Points on a hilly landscape, in no order, each with its height.
From any point a ball takes the steepest step (drop divided by distance) to one of its 4 nearest points. It stops when none of these is lower. Distance is the straight distance between rows; heights are no part of it.
vapa (h 41.6): [159 185 142 148 124 156 139 115]
fam (h 38.0): [116 162 153 124  98 140 127 124]
bira (h 34.4): [161 144 144 135  88 151 135 139]
Ras (h 9.0): [ 84 109 140 100 138  84 119 129]
giko (h 41.0): [150 166 113 189  79 231 109 111]
sesi (h 35.9): [111 158 138 126 162 122 147 115]
doru (h 46.2): [119 167 137 134  67 185 117 130]
Nefe (h 53.1): [171 146 131 144  75 183 127 129]
kuzi (h 70.6): [ 99 130 145 114  40 157 102 139]
bupo (h 82.2): [121  70 121 109 148  70 115 143]
bogi (h 68.9): [116  88 122 111 151  77 126 134]
vup (h 67.0): [ 68  37  70 122 187  93  91 143]
memon (h 17.9): [155 145 143 128 116 135 140 128]
vikin (h 73.2): [ 59  58  86 109 183  82 100 137]
Buro (h 39.2): [127 175 136 152  77 194 124 125]
nedam (h 19.7): [106  84  89 125 205 101 134 127]
Mabin (h 25.2): [145 158 131 147 184 121 154 110]
givat (h 47.7): [155 115 135 121 134  93 133 131]
bol (h 61.9): [114  97 123 115 166  89 134 132]
vofup (h 44.9): [ 99  80 104 120 183  92 130 125]
sud (h 46.3): [150 185 141 138 112 155 137 116]
rit (h 41.9): [124 144 151 108  86 128 121 137]
dega (h 21.4): [124  82  87 134 201 110 149 123]
Lona (h 71.4): [118  61 105 112 171  73 117 140]
repig (h 47.1): [130  92 138 106 124  81 121 139]
neto (h 49.1): [133 142 147 123 123 113 139 127]
Nuzi (h 55.9): [111  65  94 117 186  84 126 133]
Tefir (h 54.2): [134 103 128 118 166  98 140 123]
boke (h 68.3): [ 61  41  74 115 184  85  93 138]
gog (h 62.8): [146 124 147 110  94 110 123 140]
dup (h 26.8): [142  99  95 135 204 109 159 122]
givu (h 55.7): [166 178 130 161  98 188 129 119]
Fuvip (h 35.8): [102 143 124 127 184 112 148 112]
Maz (h 57.6): [115 113 143 109 130  89 128 129]
Duli (h 41.5): [124 121 125 122 177 102 146 122]
Gunav (h 43.2): [116 144 138 136  55 189 111 133]
vev (h 18.2): [139 152 116 190  69 232  99 116]
zonun (h 31.2): [106 130 122 122 188 109 151 118]
bidel (h 42.3): [151 116 118 124 164 107 144 119]
veri (h 11.6): [139 100 130 107 131  85 129 137]
Besol (h 19.0): [125 161 134 141 189 127 151 104]
leron (h 80.7): [113  63 120 101 144  62 112 141]
mav (h 16.9): [130 147 147 129  86 142 125 132]
lofe (h 60.9): [129 134 148 109 124 107 129 126]
Didi (h 19.9): [ 86  82 109 114 176  79 126 130]
Fotim (h 55.2): [107  92 136  96 134  68 121 138]
Los (h 34.9): [163 127 119 131 172 118 156 122]
rokug (h 44.8): [115 166 144 123 131 132 139 123]
vem (h 36.2): [141 158 129 153  66 199 114 129]
leket (h 46.4): [102 102 142  97 123  76 111 139]
Bonal (h 34.8): [136 159 144 124 121 131 140 124]
nudu (h 44.6): [130 171 149 134  97 150 129 127]
silov (h 46.0): [ 93  84 121 108 163  77 119 136]
lut (h 35.7): [147 135 129 134 170 110 150 115]
vabad (h 39.7): [ 84  71  88 117 199  99 124 128]
ver (h 67.7): [117 106 146  95 101  83 116 146]
Vivi (h 69.0): [114 132 145 118  39 162 104 144]
ruv (h 69.3): [124 126 148 109  56 137 105 145]
rav (h 29.2): [183 156 132 137 125 135 151 122]
puvi (h 13.2): [142 186 125 165  89 208 116 110]
liga (h 37.6): [127 150 141 126 155 119 145 123]
digid (h 42.4): [ 91 116 139 118 151  93 132 132]
zusi (h 48.2): [ 78 114 121 117 183  91 136 119]
dod (h 48.6): [110 141 144 116 155 101 138 123]
tibus (h 34.0): [129 152 129 150  60 200 109 127]
noso (h 40.1): [ 99 113 125 122 184 100 143 121]
puv (h 63.1): [133 129 143 120  55 152 116 143]
sefiv (h 59.4): [184 158 125 158  86 183 130 126]
lef (h 55.8): [164 127 138 117  80 126 126 140]
bip (h 56.5): [ 91  49  61 118 195 100 109 134]
Kesim (h 36.1): [171 169 141 148 145 148 149 122]
bev (h 47.3): [143 192 147 151 131 161 134 109]
mim (h 46.1): [114 156 146 111 141 115 137 124]
tebi (h 28.8): [163 156 138 134 126 138 143 123]
Gemog (h 74.6): [107 131 155 104 108 101 124 132]
belo (h 74.8): [ 86  30  80 118 170  73  89 141]
dovo (h 27.1): [132 154 135 136 173 121 149 112]
bak (h 82.3): [138 112 142  97  61 105 103 151]
Ruti (h 72.3): [144 115 144 105  93  95 111 144]
nofek (h 64.0): [133 124 139 112 127  96 139 134]
Deg (h 68.1): [101  64 112 111 155  68 108 141]
Gifi (h 51.3): [122 178 148 137 130 141 139 114]
peb (h 55.3): [167 160 132 150  78 180 126 130]
tev (h 61.4): [167 150 124 160  64 204 122 137]
fakud (h 17.1): [112 107 101 135 205 114 145 115]
nadid (h 29.1): [147 136 118 142 197 124 160 114]
tam (h 18.0): [173 149 137 135 109 138 139 131]
setus (h 16.7): [135 151 120 166  58 219 111 122]
kuvuf (h 35.6): [125  74  99 123 190 101 143 129]
tulam (h 34.3): [127 162 143 126  82 155 121 130]
ziri (h 43.3): [174 142 136 129  78 157 125 144]
biv (h 47.8): [145 168 138 149  83 182 122 124]
kaze (h 27.5): [141 176 136 150 180 134 151 108]
levot (h 32.3): [120 147 119 171  65 228 103 117]
Lepa (h 31.9): [141 153 145 128  91 145 136 133]
bunol (h 61.8): [170 162 121 167  79 200 124 118]
kiv (h 53.6): [150 147 132 133  61 173 116 135]
mev (h 36.0): [146 163 143 128 100 145 139 132]

Where does a ball stop that starts at each point below?
Fuvip => fakud
ver => Ras
bira => memon
biv => setus
bogi => Didi
Buro => setus
boke => nedam
bupo => Didi

Call two points neighbours if one is among the 4 nearest of the other. Go from one point of each pair to the other, from neighbour to neighbour, staying as low as possible. Name the highest point that can't be avoided.
mav, nedam => rokug
Nefe, setus => kiv
veri, mav => givat
memon, mav => bira

Two balls start at each pair of points below. Name the first point that both come to, or write -.
Gifi, sesi => -
doru, nudu => -
belo, vikin => vabad
kiv, kuzi => setus
vup, Tefir => -
noso, kuvuf => fakud
givu, tev => vem
ziri, sud => memon
leron, bol => -
